Points on a hilly landscape, in no order, each with its height.
From any point a ball takes the steepest step (drop divided by distance) to one of its 2 nearest points. It stops when none of these is lower. Distance is the straight distance between rows; heights are no part of it.
j808 h=138: [124 141  97 135 128  96  88 148  58 104 156 118 161 168 146 111 190 136
 148  93 145 119 190  76 156 129 146 144 180 106  77 161]
j572 h=668: [109 195 196  89 193 147 139 124 137  96 135 115 119 145  83 130 111 108
  77 112 121 150  96 123 103 124 110 171 137 123 124 168]
j531 h=687: [100 160 139 131 153 107 108 136 102  83 147 117 156 178  74 143 161 166
  99 138 158 140 120  86 168 156 111 159 123 123 100 127]
j132 h=559: [ 86 115  65 147 103  74 111 137  98 135 126  99 102 124 181 131 155 153
 139 165 146 116 203 139 134 116 124 139 177  97 118 120]
j627 h=587: [119 165 157 162 160 123 101 156 135  87 168 128 132 173  88  84 136  87
 124 141 145 135 117  98 139 166  91 167 140 123  75 158]
j303 h=330: [103  82  81 138 153 110  79 106 115  95 103 143  77 169 137 163 139 137
  94 137 128 104 169 144 138 122 116 144 127 117 152  77]
j806 h=515: [132 106 119 158 119 155 116 115 194 141 131 165 126 110 115  83  87 125
 101 154  84 112  89 157  92 125 112 147  93 141 155 116]
j18 h=223: [151 159 130  82 118 161 173 132 155 126  75 171  95 108  62 168 120  86
 123 151 150 134  68 153  84 127  81  80 111 113 110  93]
j22 h=263: [127 141 144 146  86 142 124  75  93 151 149  89 179 125 157  68 139 164
 113 183  99 102 167 130 152 167 122 198  96 127 144 144]
j32 h=609: [173 129 149 128  72 169 135 147 117 161 118 139 138 119 154 105 103 144
 155  99 110 132 110 159 125  77 145  43 135 110 127 102]
j448 h=412: [117 151 141 147 121 187 119 120 148 119 118 115 115 122 122 109 117  86
 126 127 108 157 146 163  91 118  97 115 112 116 120  95]
j440 h=346: [162 140 142 101 123 147 153  93 135 141 144  86 187  92 145 163 141 120
 157  59  98 148 139 145 141 136 157  84 140 148 132 136]
j70 h=642: [115 117 123 117 200 142 113 110 118 113 193 138 131 137 132 124 134 113
  87 110 127 125 137  95  89 100 189 173 151 138 117 190]
j345 h=677: [129 170 199 118 185 152 174  96 154 107 132 108 152 167  78 129 117 122
 129 116 111 149  83 129 132 114  96 172 131 156 120 164]
j175 h=298: [163 132 181 138 105 214 138 118 128 156 119  87 190 133 142  75  89 117
 151 133 113 110 132 119 141 156  90 127  92 176 116  94]
j27 h=761: [131  91 100 113 141 124 137 119  91 117 176 138  90 149 106 155 159  97
 138 135 170 135 193 106 102 116 160 135 192 102 133 132]
j358 h=771: [139 118  90 110 103 144 127 133  89 121 149 131 113 126 129 147 150 126
 146 119 142 132 184 124 111  85 141  83 196 117 111 106]
j194 h=506: [127 182 181 119 148  88 163  99 134 122 152 118 119  94 149 111 122  72
 164 130 158 151 108 162 117 159 155 154 120  92 114 134]
j522 h=566: [128 136 119  89 121 176 132 136 159 131 111 128 153  98 154 134  95 155
  93 124  98 106 103 144  75 104 119  71 123 145 153 136]
j463 h=616: [143 110  80  98 165 118  79 147 151  96 151 119 112 109 171 142 112 129
 126 106 144 108 144 115  99 143 150 104 179 136 107 152]
j354 h=681: [113 159 148 158 125  95 142  98 122 103 124 113 153 149 122 128 165 141
 144 142 129 164  91 149 189 168 125 180  54 101 132 110]
j554 h=468: [158 153 209 128 107  85 150 117 160 132 111 147 110  68 122  51 114 110
 115 171  99 122 116 133 151 169 142 189 103 124 153 161]
j817 h=661: [120 167 170 121 120 162 118 130  85 112 168 113 192 168  82  90 135 145
 121 137 125 133 148  83 142 118  92 144 162 162  90 128]
j453 h=584: [101 120 114 125 104  96 129 140 130 148 164 139  98  89 117 111 122 130
 141 179 173 121 167 118  87 135 101 124 185 116 114 133]
j871 h=250: [159 116 159 140  85 133 172  98 136 186 148 162 117 102 100  69 120 131
 137 171 110 128 122 137  97  92 137 159 150 116 151 158]
j514 h=475: [136 112 141 133  86 145 128 157 128 112  93 160  91 112 109 106  95 135
 104 162  74 133 105 153 144  72 138  87  96 103 161 106]
j700 h=595: [133 116  82 108 111 136 143 144 143 168 172 136  97 106 140 110  96 146
 139 183 173 120 143 117  65  88 131 108 203 118 109 147]
j828 h=502: [ 99  69  88 175 136 147 125 120 165 166 157 146 122 139 108 109 114 146
 111 133 115 115  92 118  92 125 130 159 106 161 168 130]
j105 h=558: [107 125 121 132 162  93 134 128  59 138 185 125 110 185 143 149 168 136
 133 108 182 119 162  84 147 130 177 175 164 113 124 141]
j868 h=233: [146 147 104 121  89 100  79 134 119 122  53 100 120 145 167 138 126 129
 189  25 138 125 163 129 142 127 106 101 122 134  77 104]
j872 h=156: [170 129 114 153 149 135  83 161 100  95 139 126 116 165 133 124 151  62
 184  56 132 138 164 103 153 125 124 107 181 115  69 124]
j301 h=139: [158  51  83 138  80 121 161 170 159 173 133 156 103  82 136 137 103 143
 163 160 119 129 101 113 157 102 186 103 137 133 170 147]
j76 h=388: [160 128 166  91  87 149 184  95 126 149 135 115 213  92 119 160 131 139
 155 147 103 143 137 125 136 124 102  88 112 175 140 103]
j516 h=545: [117 148 143 142  65  72 115 156 161 160  98 140 127  90 148  85 105 176
 110 229 115 117 148 106 150 167  85 152  90 137 144 136]
j577 h=217: [174 126 165 122  80 151 157  97 141 166 149 121 152  82 126  71 104 113
 155 150 112 127 133 151 103 128 140 122 138 134 124 146]
j869 h=689: [ 70 118 131 132 154  87 151 127 122 159 174 115 122 123 133 119 135 149
 110 157 175 116 155  82  82 160 135 162 163 158 147 182]
j689 h=692: [ 97 193 123 155 162 105 116 115 112  70 131 111 122 171 148 124 183 132
 144 119 158 153 122 137 170 165 131 198  75  90 104  94]
j412 h=657: [113 117 119 104 148  87 129  94 107 124 135 120 161 121 120 186 145 163
 114 113 123 117 110 137 154 140 150 125 108 131 141 117]
j862 h=323: [158 139 152 110 111 212 159 126 142 162 105  83 191 112 146 150 118 103
 166  60 105 162 157 156 137 116 127  87 139 153 135 112]
j340 h=750: [103  99  81 139 135 123 146 100 130 153 186 126 101 127 128 147 145 100
 138 117 154 139 161 122  95 138 171 158 149 112 144 136]
j717 h=702: [ 85 102  80 150 162  90 135 145 113 165 160  94 117 150 178 133 131 154
 124 135 183 103 130  96 117 174 163 170 133 157 153 179]
j195 h=120: [162 107  95 114 101 115 116 197 168 110  79 147  93  94 192 124  95 131
 126 160 101 103  79 155 148 104 163  68 106 109 135 116]
j53 h=563: [129 108 133 117 107 134 170 143 174 152 146 173 165 113 121 137 116 180
 116 149 122  98  86  83  89 118  94  88 112 182 140  91]
j725 h=674: [105 166 170 125 170 139 119 140  81  87 159  94 171 199  69 136 155 148
 103 131 120 151 121  86 166 103 104 138 148 123 108 151]
j833 h=410: [110 120 114 157 166 142 162  81 154  86 137 117 118 129 111 158 161  64
 152 117 108 178 129 175 130 114 133 148  93 107 138  79]
j187 h=644: [107 122 119 134 156  87 143  86 101 131 158 117 141 146 153 152 165 131
 127  93 140 129 131 121 143 126 197 174 102 116 163 113]
j3 h=442: [108  87 101 167 194 130 109 136 124  91 170 147 100 178 123 149 163  70
 124 126 154 114 150  85 136 162 143 184 129 134 148 126]
j882 h=638: [113 110  88 142 151 130  95 140 158  77 145 120 150 125 135 152 145 111
 135 106 124 121 160  98 132 165 117 123 132 165 115 100]
j4 h=521: [118 106  84 111 181 164  96 140 139 121 164 154 105 145 124 132  94 157
  79 132 125 107  98 111  71  65 149 125 166 141 117 156]
j906 h=201: [161 133 146  89 117 151 164 139 126 135  78 157 115  89  80 167  99  84
 112 123 119 139  50 176 129 134 127  89 106 110 143 126]
j802 h=391: [106 159 117 121 127 165  89 143 129 111  76 103 114 119 162 127 116 119
  94 103 108 126 151 170 100 114 109  86 107 119 140 103]
j274 h=576: [105 120  82 164 136  86 129 123  59 164 157 118 113 193 180 133 195 163
 162  82 168 114 165  90 145 138 162 193 141 119 120 147]
j850 h=699: [ 86 177 112 149 139 116 105 133 114  77 149 116 150 170 132 106 189 160
 122 146 170 144 140  88 163 204  99 199  90 113  98 129]
j555 h=794: [135 142 147 106  86 167 133 171 118 152  68 120 184 114 177 157 117 148
 132  87 114 121 124 131 142 126 120  38 100 139 139 109]
j922 h=365: [106 159 105 144 116 131  75 128 122  95  79 102 132 140 166 104 147 143
 129  97 105 130 177 148 122 114 110 114 122 122 103  99]
j805 h=695: [102 144 163 160 155 136 147 104 113 109 167 119 115 150  85 118 136 111
 131 133 122 154 120 150 131 113 118 156 130 102 109 107]
j143 h=574: [136 141 141  98 104 177 142 162 146 126  63 148 139  86 153 154  91 117
  73 126  81 105  68 146 110 124 117  67  78 141 168 133]
j929 h=474: [101  94 104 185 129 148 140 118  97 180 184 147 107 168 106 106 122 146
 124 125 124 126 131 130 105  80 139 162 166 135 120 138]
j788 h=269: [164 138 151 109 175 186 111 182 115  94 116 157 101 168  69 178 109  67
 125 115 173 141  83 118 131 129  85  78 159 121 100 120]
j277 h=555: [172 111 144 111 105 165 167 143 157 160 136 172 163 105 116 133 100 130
 133 107  92 114  55 117 102 117 127  80 102 164 141 119]
j886 h=196: [147 139 112 127 116 122  82 155 113  85  72 105 104 151 150 146 141  76
 180  41 148 128 189 112 134 126 106  77 163 119  86 103]
j795 h=556: [101 150 128 139 117  60 123 144 160 165 114 136 111 123 115  97 112 182
  94 191 142 103 136 101 124 162  72 175 124 148 152 141]
j434 h=650: [101 144 139 132 168 135 117 113 161 103 156 129 135 119 109 122 113 120
 101 115 123 119 104 132 107 161 122 147 111 155 120 132]
j594 h=618: [165 137 163  91  82 198 170 142 147 183 140 145 144 123 138  99  96 150
 143 130 134 119 111 133  63  81 128  68 139 135 124 123]
j986 h=544: [155 150 170  94 145 157 147 109 153 157 125 143 159 121  94 108 100 154
  90 117 104 105  83 111  71 104 106 127 131 186 130 148]
j391 h=547: [ 98 110 114 141  97  55 113 138 126 136 112 139 114  96 135 121 106 165
 106 191 139 117 109 130 172 155 141 149  90 110 161 166]
j337 h=649: [103  77  52 154 135 129  93 166 148  91 144 143 117 121 136 160 155  90
 146 144 148 125 205  79 131 163 105 102 155 138 127  90]
j948 h=573: [ 89 136  85 145 104  98  92 168 101 131 155 125 112 114 160 100 125 154
 141 173 164 107 182 117 122 151 102 123 178 117  94 120]
j933 h=389: [123 131 111 136 188 145 126 107 139  64  84  99 121 150 128 178 159  71
 144  77 107 160 131 171 159 135 115 128  98 119 115  76]
j145 h=357: [136 144 131  82 167 106 104 117 104  88  89  87 109 126 160 179 151  84
 129  49 147 136 179 147 114 135 152 104 166 108 114 129]
j701 h=253: [147 132 130 106 135 121 106 111  98 127  64 120  83  97 143 153 117  95
 103  75 108 138 111 206 130 106 174 101 122  68 156 138]
j620 h=671: [ 96 133 128 169 120  93 119 100 151 125 128 128 158 123 147 102 143 150
 118 150 130 130 103 140 158 180 125 177  55 121 144 138]
j178 h=526: [116  87 125 145  91 117 132 155 176 133 112 158 108  72 134  83  97 135
 105 206  92 107 105 132 129 123 132 148  91 148 162 147]
j682 h=267: [162 133 173 126 126 195 176  97 178 143 118 122 178 106 106 102 103 102
 166 142 106 132 107 135 119 120  72 134 112 180 127 100]
j963 h=158: [145  58 121 110  85 116 180 135 139 142 116 178 117  67  88 131 112 142
 129 165 117 141 103 117 146 108 189 124 124 142 180 172]
j668 h=179: [ 86 175 115 135 126 117 101 148  80  95 164 110 148 150 136  88 169 135
 108 143 143 116 180  98 140 150 128 163 173  99  96 158]
j388 h=118: [177 130 149 157 170 145  95 167  91 118 180 146 106 167 103 116 128  67
 152 115 151 156 138 109 140 120 132 117 180 106  49 155]
j667 h=540: [120 145 159 118 181  93 123 109  62  96 167 126 108 181 130 156 163 110
 146 111 176 136 135 112 164 123 171 162 151  91 112 110]
j739 h=529: [137 139 105 138 103  64  98 123  75 164 157 114 124 129 163 113 141 173
 163 117 156 115 150 135 150 113 155 112 186  94  93 140]
j420 h=117: [156  67  60 146 101  98 127 193 168 175 138 137 101 118 180 134  95 161
 157 156 132 102  84 115 158 104 154 108 132 136 144 107]
j547 h=469: [ 82  91 118 166 178 113 127 130 103 135 158 136  60 200 120 141 139 111
 103 139 175 119 143 109 121 156 137 193 124 122 161 120]
j927 h=205: [122 189 181 108 131 115 126 130 111 133 103  95 113 110 109 138  93 113
 113 117 148 149 116 180 132 150 103 115 139  87 117 131]
j897 h=287: [161 128 116 116 115  68  99 107 105 115  73 121  93 120 162 118 126 133
 136  73 100 117 126 171 155  89 183 121 123  82 141 148]
j335 h=441: [119 108 150 137 108 123 142  94 155 104 119 139 143  55 158 114 149  82
 121 161  77 149 146 154 145 162 174 147  58 123 167 153]
j330 h=629: [ 91 122 118 151 143 140 135  91 117 129 171 105 186 163 130 126 177 157
 132  82 111 133 151 100 142 121 160 169 124 149 132 126]
j716 h=93: [150  80  89 128  85 104 137 209 181 139 115 140 123  94 220 103 106 154
 151 189 116 109  95 122 160  95 167 101 114 124 118 103]
j921 h=561: [115  84  74 151  86  77 104 147 101 142  85 127 134 132 149 137 146 206
 118 174 127 124 125 114 195 116 153 137  90 115 162 139]
j633 h=301: [148 134 146 119 187 133 147 120 114  87 108 125  95 149 104 194 124  84
 174 103 158 144  89 173 169 154 110 110 151 117 103  98]
j252 h=715: [108 122 150 129  98 100 204  90 129 174 128 125 125 105  69 132 170 125
 132 188 143 160 160 116  99 118  80 147 137 131 159 115]
j121 h=632: [125 118 144 132 197 146 122 135 142  88 189 143 136 144  94 128 141  72
  98 132 144 134 109  78 101 128 136 165 136 139 112 190]
j162 h=245: [132 146 129 133 103 155 103 170 119 160  56  95 166 155 156 162 135 131
 179   4 148 141 139 121 154 110 104 106 128 128 104  94]
j465 h=279: [129 146 141 130 149 167 192 101 172  88 144  88 148 100 133 140 147  54
 207 133 142 173 153 153 124 145 105 129 148 132 105 128]
j402 h=497: [ 69 106 108 189 143 115 122 142  62 154 167 127  82 200 116 111 143 152
 106 142 158 115 158 120 128 120 130 181 158 110 131 132]
j660 h=162: [138 156 130 132 156 133  69 156 102 112  68 119 111 166 129 144 125 123
 132  49 159 127 125 137 162 143 112 115 141 111  80 124]
j898 h=241: [146 128 164 121 113 154 165 100 176 146 125 142 159 103  99  96 126 138
 109 173 101 116 142 117  91 126  73 167 111 179 150  98]
j663 h=238: [137 139  97 124 124 110  56 120  76  73  87 116 114 207 115 106 181 149
 134  67 128 106 179  89 143  91 110 154 151 110  86 140]
j324 h=369: [135 126 147  95 101 142 169  67 104 134 150  92 197  99 133 150 146 131
 133 127  97 153 166 142 117 101 151  92 137 128 151 123]
j846 h=542: [137 111 113 128 142 162 120 168 165 160 177 158 153 136 166 114  83 177
 125 118 110  88  95  96  86  92 135  91 142 183 109 145]
j123 h=225: [132 138 151 108 119 149 122 143 112 139  58 126 128  94 122 162  98 104
  98  81 110 138  78 188 151 127 135  97 111  95 153 130]
j687 h=593: [128 111  74 149  91  66 115  95  87 154 121 106 114 180 168 128 175 177
 179  72 122 106 165 110 147  91 149 193 139 114 108 139]
j66 h=78: [171 158 174 119 158 137 123 162 121 118 157 142 115 147  69 115 124  54
 140 135 167 162 119 102 106 116  93 114 186 113  69 183]
j632 h=226: [ 82 180 160 118 114 101 133 125 110 135 171 108 142 126 121  83 148 142
 109 172 130 112 195  99 112 152  96 174 166 143 110 145]
j263 h=181: [163 104 130 116  93 157 132 141 159 146 120 134 148  67 175  79  88 128
 133 140  91 115 113 148 122 111 170  94 129 131 153 160]
j864 h=667: [ 97 146 164  81 145  70 178  88 119 128 144 116 162  96 100 181 143 149
  92 143 139 126 105 107 118 148 127 147 111 146 159 129]
j442 h=725: [117 107 134 118 140  95 200 102 130 162 146 138  95 133  58 165 162 101
 154 163 204 156 133  98  91 137 108 159 150 131 145 122]
j890 h=494: [ 99 110  64 180 116 125  97 134 115 158 145 119 103 158 159  79 126 165
 129 132 116 105 143 149 127  82 142 162 163 111 115 129]
j790 h=512: [120 145 112 161  91 116  98 125 100 162 146 121 148 135 164  67 125 177
 142 132 125 113 139 138 135 112 137 126 159 119 101 137]
j827 h=747: [112  76  65 153  97 119 188 110 124 185 161  95  97 126 122 189 163 113
 165 127 144 161 183 112 127 145 146 111 131 139 174 110]
j405 h=741: [ 91  89  82 151 111 111 154 119 131 160 150 113  92 116 145 116 128 108
 127 177 150 137 158 139  89 122 148 152 127 114 182 146]
j998 h=626: [159 128 137 100  84 163 176 123 162 182 164 164 150 103 115  89 109 157
 170 156 148 113 134  97  53  85 115  86 171 161 106 122]
j357 h=581: [126 163 177 100 110 182 152 157 172 139  48 135 157  95 110 157  86  88
  80 134  88 126  76 153 118 154  64 123  70 143 165 120]
j834 h=622: [135 134 162 120 190 123  75 152 123  94 166 163 104 172  77 131 121 119
  61 150 138 115 101  76 121 135 108 160 146 138  98 175]
j824 h=326: [159 146 128 141  94 149  87 112 128 112  62 111 173 122 173  80 161 172
 115  96  82 134 120 157 171 152 155 145  48 116 134 165]
j33 h=430: [128 153 143 132  97 174 141 156 170 132 109 153  95 116 117 109 101 105
 120 153 114 132 122 145  74 125  67  81  96 123 123  74]
j624 h=427: [105 130 121 141 144 134 137  81 164 104 137 107 155 100 155 144 150  79
 119 123  92 151 138 164 122 151 152 146  68 129 148 109]
j139 h=296: [149 115 139 121 187 149  98 133 112  76 130 155 103 172  92 165 127  88
 133 103 158 129 107 134 149 155 118 120 156 120  94 105]
j630 h=705: [ 95 136 148 133 109 119 167  88 115 133 152 117 120 119  80 123 146 111
 130 178 118 159 143 151 119 108 108 140 122  92 143  91]
j226 h=779: [145 121 100 106 101 119 126 122  95 138 125 117 142 133 152 160 142 181
 142  95 112 120 162 127 132  63 138  61 159 125 129  85]
j888 h=143: [159 104 112  80  91 138 159 195 162 107  82 173  80  79 155 122  88 133
 109 199 106 112  67 140 117  83 161  72 113 106 147 140]
j618 h=499: [143 141 125  99 117 167 132 105 131 138 118 137  94 114  95 120 109 115
  96 140 109 131 103 190  76  88 136 105 121  90 144 134]
j997 h=611: [123 106  92 151 119 103 108  87  90 130 126 118 152 180 127 135 176 181
 151  64 117 129 149 106 165  93 141 156 122 124 118 101]
j705 h=660: [111 169 160  99 166 138 138  95 165 108 128 116  98 108 100 123 104 111
  76 131 108 136  99 157  75 138 114 157 113 121 142 148]
j764 h=124: [141 101 101 129 131 108 113 123 166 125 110 156 124  78 134 142 106 110
 117 118  93 108  74 166 138 170 146 122  90 132 146 136]
j520 h=572: [ 98 163 138 149 142  97  99 147 155 117 147 144 114 132  98  86 106 150
 113 163 150 107 126  88 111 169  80 167 147 147  88 138]
j722 h=557: [154 149 181  84 122 193 140 132 139 159 105 114 176 106 143 116  78 136
  92 101 113 115 104 146 101 118 118 104 131 152 150 158]
j127 h=419: [137 120 106 133 149 191  96 174 124 100 111 141 113 176 125 136 129 122
 119  70 123 118 133 109  99  83 116  73 140 132 125  77]
j720 h=535: [121 129 158 127  90  79 123 160 160 122  83 156 104  67 137  76  95 171
 102 215 106 116 125 108 169 158 135 168  97 151 151 178]
j485 h=394: [158  88  97 128 152 139  76 141 112  86 126 153 103 176 118 160 138 119
 137  81 131 108 154 101 151 116 123 101 159 140 113  81]
j320 h=662: [109 116 113 165 156 109 105 115 169 144 160 140 154 124 135 118 115 152
 129 104 135 108  81 114 140 187 135 164  88 169 109 137]
j789 h=612: [115 137 166 119 201  87 131 129 134 130 161 161  79 145  79 139 128 114
  92 154 169 117 106  92 100 152 109 192 141 133 121 149]
j101 h=800: [136 159 138 108  88 160  89 137 129 136  53 105 201 112 192 122 127 176
 123 116 107 123 140 138 160 145 114  73  76 142 134 126]
j479 h=207: [142 138 131 144 149 145 104 136 112 127 103 105 161 160 125 157 131 125
 158  37 130 139 109 141 161 122 117 104 132 142  93 104]
j907 h=598: [167 122 174 133  50 131 148 172  92 139  96 163 136  96 124 111 108 137
 167 122 102 156 109 146 187 106 151  43 119 114 128 112]
j219 h=546: [135  92  82 138  98  46 115 123  94 162 126 108 102 124 183 131 126 157
 153 153 153 116 156 149 157 107 161 122 169  79 139 124]
j443 h=240: [115 175 172 112 158 136 155 129 144 100 109  85 144 123 108 152 116  95
 145 112 143 157 106 163 131 157  87 119 135 129 115 141]
j291 h=336: [152 178 161 138  88 168 106 100  99 129  64  72 176 131 183  85 151 143
 136  98 112 163 152 172 171 160 129 159  74  91 131 138]
j459 h=402: [125 137 137  90 127 129 163 113 142 123 120 116 195  94 111 198 136 138
 147 119 116 139 107 127 149 149  96  75 114 169 124 104]
j763 h=571: [128  80  97 129  99 128 149 134 133 178 152 149 171 125 112 149 108 187
 121 140 115 111 103  98 120  89 131 101 114 170 163 115]
j699 h=627: [134 134  99 101 172 159  94 146 174  95 143 137 135  97 134 152 117  84
 122  79 136 122 131 110 103 170 128  95 150 153 102 150]
j30 h=324: [150 143 110  80 128  74  97 102 117 127  61  94 103 110 186 171 132 113
 141  50 119 108 154 159 132 122 150  88 146 102 128 141]
j95 h=730: [109  59  63 160 127  92 146 133 130 184 121  87  90 146 170 133 124 137
 128 145 137 124 137 130 139 132 164 137 116 137 192 152]
j798 h=740: [130  80 109 154  87  93 191 110 136 200 174 122 133 105 101 163 147 117
 183 146 162 161 140 115 139 155 140 118 130 142 152 119]
j695 h=461: [112 112 141 168  63 132 119 150 123 125 103 155 113 124 108  97 114 145
 109 198  70 146 139 143 169 110 107 111  71 102 145  84]
j889 h=716: [ 71  78  87 174 160 100 154 134 109 182 151  87  95 187 135 124 125 151
 102 141 150 116 115 113 112 169 137 149  99 167 178 160]
j170 h=243: [135 139 145 107 147 159 146 135 140 121 122 150 101 136  65 149 109 106
 125 127 158 147  86 147 103 126  79  91 137 133 105  97]
j938 h=655: [120  99 123 116 193 132 121 124  85 127 184 152  83 180 128 158 142 113
  83 144 170 120 140  85  91 103 188 174 154 115 155 189]
j31 h=152: [158 108 114 122 109 135 118 137 175 125 113 133 148  63 175 119  98 106
 134  81  69 119  98 156 150 155 173 103 100 142 150 153]
j884 h=686: [129 140 173 138 180 152 143 102 126 139 145 135 120 159  70 140 109 125
 108 108 110 148  52 161 129  97 119 148 128 131 111 123]
j913 h=734: [141  87 113 121 119  93 169 106 137 163 164 157 115 103  86 175 125 124
 149 141 172 137 108 120 108 142 124 120 148 138 135 107]
j996 h=476: [ 91  90 121 188  96 124 133 116 141 144 130 146 123 118 104 118 131 135
 121 186  95 140 129 137 140 123 100 144  72 130 161  87]
j797 h=510: [116 119  93  89 145 154 123 106 149 136 145 132 102 117 121 118  97 152
  81 162 112 116 103 151  64  75 153 128 150 126 147 159]
j490 h=390: [148 118 112  98 162 110  96 108 130  63 104 136  83 156 145 178 166  74
 146  59 134 110 183 124 132 145 156 138 143 125 124 106]
j28 h=446: [136 143 185 141  70 151 150 162 154 142  88 148 116 128 113 120 116 127
 128 193  80 141 120 136 135 117  62  77  60 121 138  69]
j658 h=487: [140 135 146 101 111 115 129 117 113 122 100 140  82 101  85 134  99 137
  74 171  86 136  94 170 136  93 152 114 110  80 169 135]
j530 h=533: [130 131 137 125 152 148 119 148 154 149 159 165 120 140 113  99  86 176
  92 137 119  95  87 100  63  87 103 123 149 166 108 144]
j78 h=273: [118 145 145 114 195 170 158 142 145  62  98 103 113 134  99 207 118  64
 159 106 168 158 104 157 140 144  97 111 146 108 119 141]
j386 h=163: [136 165 157 117 131  83 100 118  81 126 102 126  99 145 126 150 113 141
 119 113 156 128  99 179 164 144 134  98 127  76 104 111]
j455 h=290: [113 123  85 128 165 122  47 125 102  82 106 135  88 198 129 125 142 155
  91 110 124  97 155 113 139  91 125 158 151 122 113 121]
j954 h=185: [125 154 100 109 109 103  77 134  76  96 102  91 141 164 151 104 172 141
 153  62 134 127 198 100 125 104 133 114 176 112  73 143]
j765 h=688: [ 84 166 146 119 153  77 132 112 131  95 152 104 176 103 154 147 164 141
 131 150 162 131 162 101 137 193 133 156 109 132 118 145]
j606 h=452: [136 119 170 112 119 106 163  95 174 134 113 144 149  45 132 100 123 114
 112 181  93 116 132 132 130 165 149 165  87 152 179 169]
j582 h=489: [121 162 201 141 132  69 182 106 146 151 149 140 118  91 134  79 134  94
 151 156 139 131 110 133 127 145 147 201 105 110 142 142]
j77 h=648: [146 143 182 107 136 170 152 128 127 127 158 134 169 148  68  91 131 128
 108 152 118 136 145  80  88  90  74 134 182 172 103 140]
j363 h=60: [121 150 121 112 139 119  83 142 132 122 118 142  84 145 123 126  82 163
  82 139 124  93  77 151 124 125  98 102 120 116 122 109]
j90 h=605: [146 114  61 100 149 145 105 151 147 127 178 140  96 119 144 125 111 116
 137 141 158 116 157 101  71 113 157 105 206 121 100 171]
j925 h=523: [126 153 164 116 186 102 150 116 104 113 187 121 113 134 131 151 135  88
 170 101 163 145 115 130 128 152 163 141 153 117  91 136]
j214 h=601: [107 143 164 150 198  92 129 147 116  98 173 138  98 191  84 125 143  94
 125 164 179 131 111  92 145 164 112 203 135 117 109 136]
j837 h=418: [148  75 105 133 183 126  94 122 140  87 149 173  68 175 140 169 161  77
 132 101 147 115 169 122 136 162 165 168 151 124 145 113]
j98 h=108: [136 174 120 116 140 137  67 165  96 120  81 126 106 166 140 129  94 174
 101  93 157 106  93 152 152 147 105  95 119 102 104 117]
j767 h=299: [140 140 135 146  94 144  97 102 121 126 117  96 163 118 175  55 121 174
 104 145  94 104 129 147 156 157 158 157  84 123 143 166]
j100 h=300: [132 143 154 139 111 165 138  83 125 139 150  87 197 131 149  87 129 148
 145 148 117 113 160 119 142 169 115 162 121 171 117 123]
j901 h=362: [108 116 106 134 171 138  82 114 110  66  93 133 113 165 106 180 156 116
 114 116 114 128 145 143 160 131  88 122 108 141 113  45]
j924 h=806: [159 150 178 106  89 199 111 134 101 157  43  93 204 109 171 117  96 149
 102 101 103 120 131 133 177 137 139 122  75 130 163 148]
j304 h=180: [165  96 121 101  95 110 160 131 135 138 100 186 104  66  90 141 101 110
 126 150 106 125  54 144 148 121 166  87 112 115 149 144]
j923 h=304: [125 179 174 130  91 143 116  99 112 130  98  79 159 115 149  96 128 135
 122 150  99 153 166 173 157 153 109 128  94 109 119 121]
j290 h=787: [149 140 127 112  92 108 111 146  93 133  73 118 150 136 156 156 134 173
 152  73 115 123 128 134 150  93 122  48 110 124 116  82]
j784 h=585: [179 107 129 149  88 104 126 149 110 124  92 155 136 101 126 135 123 130
 169  92 101 144  89 147 218 144 174  88 101 115 124 109]
j494 h=335: [110 174 110 141  98 105  93 104 110 121  98 105 132 136 162 104 152 170
 121 138 112 147 156 156 156 150 111 132  99  91 118 116]
j519 h=636: [145 120 139 120 126 143 143 126 142 153 186 153 159 113  92 122 128 138
 140 136 150 130 134  84  82 107 126 121 185 174  91 157]
j548 h=302: [142 143 151 105 124 224 177 114 160 122 120  90 170 107 124 148 121  69
 188 106 138 173 154 161 118 115 106 107 145 143 124 135]
j849 h=456: [136  79  65 170 124 175 121 120 142 170 183 152 110 155 126 114 122 142
 146 102 106 131 134 116  97  64 153 130 158 142 118 101]
j148 h=255: [127 161 172 111 135 140 204 109 149  92 141  96 170  98 103 128 150  79
 180 164 156 169 172 121 111 135  75 124 168 149 109 131]
j525 h=218: [110 179 170 107 119 135 145 117 140  95 138  96 157  90 118 100 143  98
 126 180 132 140 207 111  98 164  68 135 157 145 100 126]
j361 h=439: [155  98  62 149 136 193 103 151 163 115 157 152 108 161 130 127 139 136
 145  75  93 118 139  91  89  69 143  93 150 153 120  96]
j196 h=95: [133 114  81 124 158 116  83 130 143 105  90 154 100 121 145 146  96 137
  82 125 103  83  68 173 137 140 131 117  99 128 136 106]
j953 h=575: [148  80 110 163  85  65 116 137 105 130  94 158 141 109 120 147 143 170
 144 129 118 134 107 121 217 141 165 114  79 122 145 122]
j56 h=488: [107  65 138 192 106 118 157 122 147 164 125 151 128 127 100 104 116 130
 113 161 103 135 101 129 134 140 141 171  70 139 193 136]
j107 h=164: [158 117 113  88  83 115 161 153 175 157 110 169 113  80 131 113 104 151
 123 194 139 105  95 130  76  85 126  86 135 121 145 140]
j198 h=676: [ 79 125 142 113 143  66 170 112 127 138 155 118 129 111 144 162 147 122
 126 155 183 121 142 103 109 171 149 163 111 135 166 140]

For each start below, name the point where the ball stops.
j412 => j808
j121 => j695
j827 => j434
j784 => j695
j938 => j808
j850 => j695
